Each row is a point on a tangle of strands that fork and nearly touch. The rows are in no order.
In the rows, zero is written as 128.
Two points are linked if the straight distance between their rows is under 101. Some points are linked to none.
q_949: [140  92 143  91 136 143 160 122 116  89  72 151 142 119 115 173 142 114
 136 110 136 144 135]
q_160: [ 72 127 123 138 132  63  83  87  92 201 163 110 169 129 111 145  83 124
 122  89  86 107 116]
q_542: [125 137 103 116 114 129 114 178 124 158 180 124 166 139 111 134 127 145
 129 174 122  94 131]
q_182: [ 66 157 139 175 144  62 113  84  69 185 130 118 120 140 133 136 109 121
 150  88  75 155 135]
q_684: [ 91 144 100 106 134 115  72 115  57 143 154 128 133 110 130 104  90  83
 102 123 117 101 148]
q_951: [ 94 100 165 128 155  86 129  55  85 190  95 146 177 157 133 173  81 120
 168  84  41 166 105]
q_998: [ 68  66 122 154 149 102 186  86 123 143  80 134 123 173 129 152 170 120
 138  82  89 144 121]
q_726: [101 152 120 150 123 165 133 118 108 122  97 134 140 151  97 147 124 151
 109 109 110 132 129]
q_275: [165  76 132  99 117 118 167 160 137 117 107 122 138 152 137 147 139 146
 128 115  89 148 148]
q_198: [170 109 130 140  92 138 183 128 180  61 149 131 118  85 115 100 160 160
 142 123 159 163  95]
q_685: [181 144 118 163  67 123  90 130 199 112 197 109 116  54 134 105 107 167
 130 192 181 133 142]
q_382: [133 130 130 190  92 159 152 147 181  83 133  74 107 110 110 126 143 160
 120 160 136 166 124]
q_751: [130  70 126 102 170 124 145  98  74 151  88 143 161 149 131 166 139 116
 151  91  82 157 122]
q_464: [151  70 146  68 151 126 120 102  94 200 127 166 202 150 146 176 117 133
 116 129  90 104 140]
q_486: [134 102 151 119 138 137 151 151 113 118 143 160 165 100 110 137 144 133
 112 127 121 109 128]
q_693: [132 125 128 116 133 139  80 158 134  85 165 129 113 109 120 141 139 154
 100 134 176 111 125]
q_489: [ 83  39 150 139 172 104 181  98 130 158  69 158 153 191 130 166 136 115
 156  84  81 163 127]
q_250: [124  88 137 134 153 162 175 134 155 159  98 129 158 149 113 149 120 136
 122 105 120 135 127]
q_354: [174 104 126 106  95 163 165 121 135 108 166 120 145  94 149 130 130 163
  90 171 131 161 126]
q_917: [134 193  99 139 137 125 128 151 135  92 111 138 104 129 107 107 148 130
 146 169 127 110 108]
q_863: [ 67 126 118 135 149  95  87 140 125 155 162 141 148 132 107 110  83  75
 122 121 141 104 114]
q_39: [119 124 119 108 137 163 162 144 125 104 125 165 116 146 161  95 129 118
 120  91 141 124 112]
q_705: [107 163 126 105  94  92 102 131 100 156 144 139 140 159 141 139 109 106
 102 135 102  94 168]
q_316: [179 162 141 204  91 165 105 137 186 108 146  92  90  92 144  85 152 174
 124 202 194 143 135]
q_485: [157  83 124 135 106 119 204 120 114  63  75 112 152 121 129 145 170 132
 152 123 108 167 147]
q_488: [156 147 143 164 136 178 102 161 144  93 154 124  93 124 109  85 129 156
 146 136 178 128 123]
q_732: [129 182 151 137 171 161  46 153 116 125 120 136  84 145 121  82 137 122
 175 154 151 115 123]
q_878: [ 79  98 124 158 159 112 180 134 137 128  92 126 113 150  94 132 167 119
 128  78 111 130 116]
q_747: [185  97 131  65  90 149 128 130 142 114 187 132 154  78 153 119 135 140
  96 178 127 121 126]
q_274: [ 78 131 162 109 154 115 132  97 133 100 105 154 114 162 120 156 143 126
 148  62  76 137 100]
q_980: [156 110 104  83 132 134 147 134 116 171 131 144 147 139 120 170 123 154
 123 139 138 122 123]
q_472: [ 84 205 143 159 160 137  38 146 121 156 136 137  85 137 120  81 144 113
 144 130 120 121 135]
q_381: [103 157 110  82 121 108 102  88  78 177 133 152 156 156 140 138  94 123
 123  94  79 136 111]
q_914: [ 81 156 109 126 138  99  47 138 103 155 139 130 109 124 110  72  84  78
 122 106 133 104 128]
q_497: [ 79 139 145 136 161  90 139 111 110 131 108 135 105 144 143 146 105  98
 131  94 120 113 138]
q_778: [ 84 102 154 134 152  84 141   4  85 189  82 139 162 154 148 164 100 114
 175  67  76 186 135]
q_566: [119 118 104  83 132 122 110 108  85 188 129 143 160 142 123 129 117 123
  85  98  77 103 107]
q_417: [112 152 126  98 115 144  72 146 111 103 150 135 144 144 145 117  94 116
 131 125 153  92 144]
q_970: [168 109 117 100  93 144 172 140 133 109 115 110 173 133 151 137 136 137
 105 152 102 158 138]
q_515: [203 154 133 160 104 149  72 137 213 137 173  96  73  73 124  87 129 168
 145 192 202 139 135]
q_156: [174 148 122 128  68 154  75 137 140 117 175 134  98 104 112  73 117 160
 148 216 197  87 120]
q_865: [105 130  99 148 144 129  70 164 126 146 135 119  96 133 132  70 106 101
 101 126 170  99 136]
q_318: [116  90 154  83 166  85 101  96  87 175 107 140 184 161 146 181  81 122
 163 119  65 160 122]
q_563: [150 155 120 127 119 113  69 162 116 120 132 132  68 117 123  93 140 156
 122 180 155 113 132]
q_112: [177 148 138 219  76 143 141 117 171 102 160  94  88  80 155  89 139 194
 159 196 171 170 112]
q_892: [ 59 184 128 155 148 100 100  79  97 157 117  98 118 148 163 132 131 106
 132  87  94 141 110]
q_787: [ 66 181 147 171 140  96  82 131 111 148 138 159  83 155 115  91 121 116
 128 126 113 113 121]
q_523: [163 154 107 129 100 135 170 126 154  73 127 156 106 114 137  83 164 156
 114 126 171 143 115]
q_990: [ 79 155 137 149 130  63  98  59  83 213 174 127 155 129 138 135  82 121
 144  95  78 153 123]
q_219: [108 168 108 123 119 120  87 163 106 160 140 127 116 145 109 148 119 125
 118 169 134  96 160]
q_284: [ 67 140 136 136 142 100 120 112 119  80  98 139  96 163 136 152 141 126
 146  84 124 140 134]
q_305: [212 131 106 130 103 132 130 145 161 113 185  95 108  74 131 112 146 141
 138 147 186 132 121]
q_74: [162 127 125 201  98 167 140 143 177  87 142  88  82  92 134 122 131 168
 175 184 158 194 125]
q_739: [111 117 149  88 166 104  99 107  84 170 139 196 160 114 121 143 104  92
 141  96  84 138 144]
q_657: [114 163 149 164 168 174  87 153 136 119 144 146  91 149 120 103 149 138
 156 118 158 108 105]
q_249: [114 161 119 130 154 163 111 127 115 145 139 127 112 139 114 108 128 116
 145 112 142 102 107]
q_50: [191 162 127 175 100 136 130 155 149  98 140  80  97  87 144 113 159 156
 150 158 197 134 145]
q_251: [113 147 151 100 121 158 134 146 171 102 125 143 113 147 139 126 123 126
  85 146 126 108 139]
q_837: [129 104 131  97 174 146 187 113 142 167 109 140 146 131 138 153 126 102
  91 129 109 137 109]
q_350: [195 103 155 146  76 112 162 119 199 106 171  93  92  73 130 141 107 176
 142 174 156 153 116]
q_498: [154  97 155 106 161 159 178 121 130 122 122 142 161  93 120 150 149 138
  86 151  97 133 107]
q_80: [100 100 152 111 132 142 146 105  87  96 117 161 134 140 150 110 119 107
 132  77 119 119 104]
q_733: [ 83 130 135 145 164  73 101 117 120 176 139 125 177 122 117 144  89  92
 122  95 100 110 120]
q_254: [131 132 111 119 118 148  59 158 158 135 155 119  93 116 117  63 121 101
 109 167 195  70 132]
q_484: [147  87 148 132 105 182 205 105 177  97 122  89 123 105 116 140 126 138
 125 165 138 163 112]
q_185: [156 138 103 101  89 157 113 154 135  96 166 141 115 118 123 108  98 140
 133 190 176  99 106]
q_905: [146 152  82 118 119 119 103 173 146 107 137 122 109 141 154 107 142 139
 120 103 155 141 149]
q_703: [151  93 144 109 118 149 170 145 115  91 112 149 143 120 107 139  94 134
 129 126 145 129 128]
q_725: [145 166 104 111 134 113 131 141  81 135 127 115 129 158 139 124 164 138
 133  94 101 125 124]
q_550: [113 135 109 149 146 151 146 177 130 159 153 121 160 144 122 126 126 126
  97 156 126 114 131]
q_714: [141  79 146 129 171 119 155 129  82 144  95 158 193 128 132 183 130 139
 108 146 118 132 112]
q_447: [ 99 149 100 159 127 130 115 119 111 162  92 139 133 156 106 138 108 118
 127  72 101 147 155]
q_689: [134 120 115 136 143 116 141 138 134  90  99 107 160 122 139 137 159 108
 104  92 125 127 124]
q_941: [144 174 127 100 111 121  83 148 155 128 150 142  85 148 136 113 143 138
 106 174 152  82 122]
q_731: [129 152 105  93 122 151  76 145 149 134 146 149  87 108  79  98  98  97
 122 149 166  80 140]
q_658: [ 95 117 147 138 148  70 131  98 116 135 110 153 158 137 137 131  98  87
 135  65 103 131 129]
q_443: [102 118 125 112 153 131 159 132 153 109 100 100 109 135 133 142  96  89
  98 125 160 128 125]
q_113: [153 132 126 150 135 167 127 141 158  85 157 118 114 104 128 137 140 143
 116 115 186 128 139]
q_559: [169 142 137 140  87 149 147 152 160 115 139  88  96 132 140 117 137 166
 133 170 176 106 153]
q_681: [183 143  88 107 106 114 118 148 149 114 147  93 126 104 126 120 135 133
 135 132 148 118 132]
q_480: [162 189 119 132 113 149  78 161 140 120 126 129 118 159 152  96 149 148
 145 115 151 105 161]
q_378: [128 112 140 112 124 148 177 129 186 105 102  97  95 112 109 146 125 113
 115 135 126 146 136]
q_933: [126  91 127 138 125 120 182 106 122 100  60  89 140 140 150 153 179 115
 166  91 110 136 152]
q_481: [ 55 103 134 148 148  95 166  41  92 140  66 139 152 155 129 151 115  90
 192  60  74 193 135]
q_701: [ 80 101 148  88 155  89  85  85  87 165 139 162 175 125 132 180  79  97
 142  83  80 161 142]
q_653: [105  37 162 102 172  95 141  79 103 157  70 147 148 166 145 161 126 103
 165  73  77 173 125]
q_920: [123 122 126 188 101 152 164 145 161  87  90  97 138 142  97 120 152 141
 132 135 133 138 141]
q_617: [158 132 142 139 106 147 132 125 135  87 150 115  96  77 109 110 149 140
 113 185 143 123 113]
q_111: [139 103 127 104 152  99 158 125  89 141 103 119 135 151 136 156 153 130
 137 108  85 132 125]
q_643: [140 175  92 122 138 146 116 142  99 155 151 136 119 151 142 131 146 153
 146 117 136 103 104]
q_600: [167 109  92  85 107 101 125 142  93 154 143 132 138 112 111 111 133 113
 105 136 112  89 130]
q_399: [134 111 119 127 151 159 151 161 184 137 174 117 138 119 113 131 118 124
  99 160 145 115 135]
q_975: [188 122 149 164  61 135 129 118 220 103 177 105  84  60 153 123  98 173
 142 173 200 151 134]
q_713: [132  82 154  95 148 144 142 176 141 140 174 142 156 108 112 145 110 105
 110 153 118  98 142]
q_387: [122  90 128 105 136 150 168  91 108 106  87 144 119 138 130 156 138 121
 126  66 133 121 129]
q_923: [181  94 153 146  72 118 179 150 183  80 135  81 126  65 131 142 129 169
 133 159 141 162 137]
q_175: [ 97 140 129 181 113 149 182 127 144  93  79 103 105 148 125 122 177 128
 144 105 139 137 155]
q_704: [151 125 107 148  97 147 119 173 136 147 147  77 100 146 151 119 128 147
 111 150 175 102 154]
q_301: [ 56 174 146 152 124  84  88 113 101 148 143 149 129 134 103 111 110 118
 103 106  78 112 114]
q_390: [174 155 140 133  96 141  74 166 128 111 160 107  77 106 123  68 163 151
 138 191 186  99 122]
q_835: [115 160 135  91 140 122 124 126 134 114 134 148  72 141 129 128 135 121
 107 156 148 111 131]
q_802: [111 198 134 162 146 121  92 138 116 118  80 155 107 165 141  69 137 100
 161 109 138 134 129]
q_323: [131 138 104 101 100 134  88 160 116 141 184 110 175 118 128 131 131 109
 127 211 128  70 141]
q_537: [190 109 130  98  94 147 181 112 170  82 160 134 152  72 132 134 126 151
 124 150 138 160  96]
q_93: [ 92 119 152  96 139 104 129 128 121 155 131 150 133 141 147 161 119 114
  93 113  99 110 154]
q_570: [169 128 111 105 118 162 157 138  92  94 157 147 122 120 138 123 102 133
 139 148 164 125 109]
q_804: [156  60 159 109 152 157 166 124 124 136  87 168 184 115 139 170 163 130
  91 149 114 148 133]
q_597: [131 201 106 153 133 117  86 131 132  95  76 139 127 141 124  98 124 111
 118 101 154 126 134]
q_363: [ 78 132 134 165 134 124 157 139 131 119  88 129  93 144 118 112 169 120
 112 121 121 113 124]
q_66: [115 132 121 160 138 134 187 127 146 112  76 104 126 154 134 142 167 119
 184 109 105 155 161]
q_312: [123 194 123 144 137 102 103 147 136  93  94 119 108 138 122 133 160 124
 110 120 124 105 142]
q_314: [137  74 127 170 102 172 191 136 201  82 120  76 115 109 119 156 153 159
 142 145 131 172 127]
q_293: [144  99 130  80 142 138 121 120  81 182 145 129 180 140 128 160 123 133
 113 123 111  86 114]
q_75: [162  75 101  76 103 125 127 145  98 123 170 124 149  90 122 127 124 132
  87 161 139  96 136]
q_809: [143  64 139  84 161 122 112  96  90 186  83 145 192 148 148 168  97 111
 126 115  79 147 116]
q_337: [142 176 109 134 125 133 152 132 146 103 110 119 107 120 115 105 179 140
 125 126 145 136  72]
q_774: [100 165 134 133 154 105 100 156 146 152 163 128 141 128 124 110 123  82
 101 127 119  74 125]
q_147: [107 162  91 106 125 107 125 117 116 153 108 165 152 162 136 131  94 118
 119  89  88 156 133]
q_102: [ 73 121 123 141 148 110 169  88  72 152  79 122 128 145 115 142 121  93
 157  74  69 169 135]

A fork is a point with three links. Follow the links from the first point to the second and name the forks in between, in order.
q_725, q_102 -> q_111 q_751 q_809 q_318
q_523, q_378 -> q_354 q_111 q_751 q_175 q_382
q_980, q_693 -> q_293 q_809 q_751 q_111 q_657
q_751, q_559 -> q_175 q_382 q_316 q_50
q_219, q_731 -> q_497 q_733 q_863 q_914
q_685, q_337 -> q_316 q_382 q_175 q_751 q_111 q_354
q_147, q_998 -> q_293 q_809 q_751
q_705, q_804 -> q_542 q_486 q_498
q_809, q_597 -> q_751 q_111 q_354

Follow the links from the first point to the second, and from the first to the third. Name the last point that the two ways share.
q_381, q_693, q_905 -> q_751
q_250, q_182, q_684 -> q_733
q_464, q_175, q_113 -> q_751
q_643, q_350, q_597 -> q_111
q_681, q_293, q_778 -> q_809
q_653, q_337, q_693 -> q_111
q_284, q_250, q_563 -> q_486
q_293, q_515, q_933 -> q_175
q_804, q_941, q_182 -> q_486
q_147, q_725, q_778 -> q_809
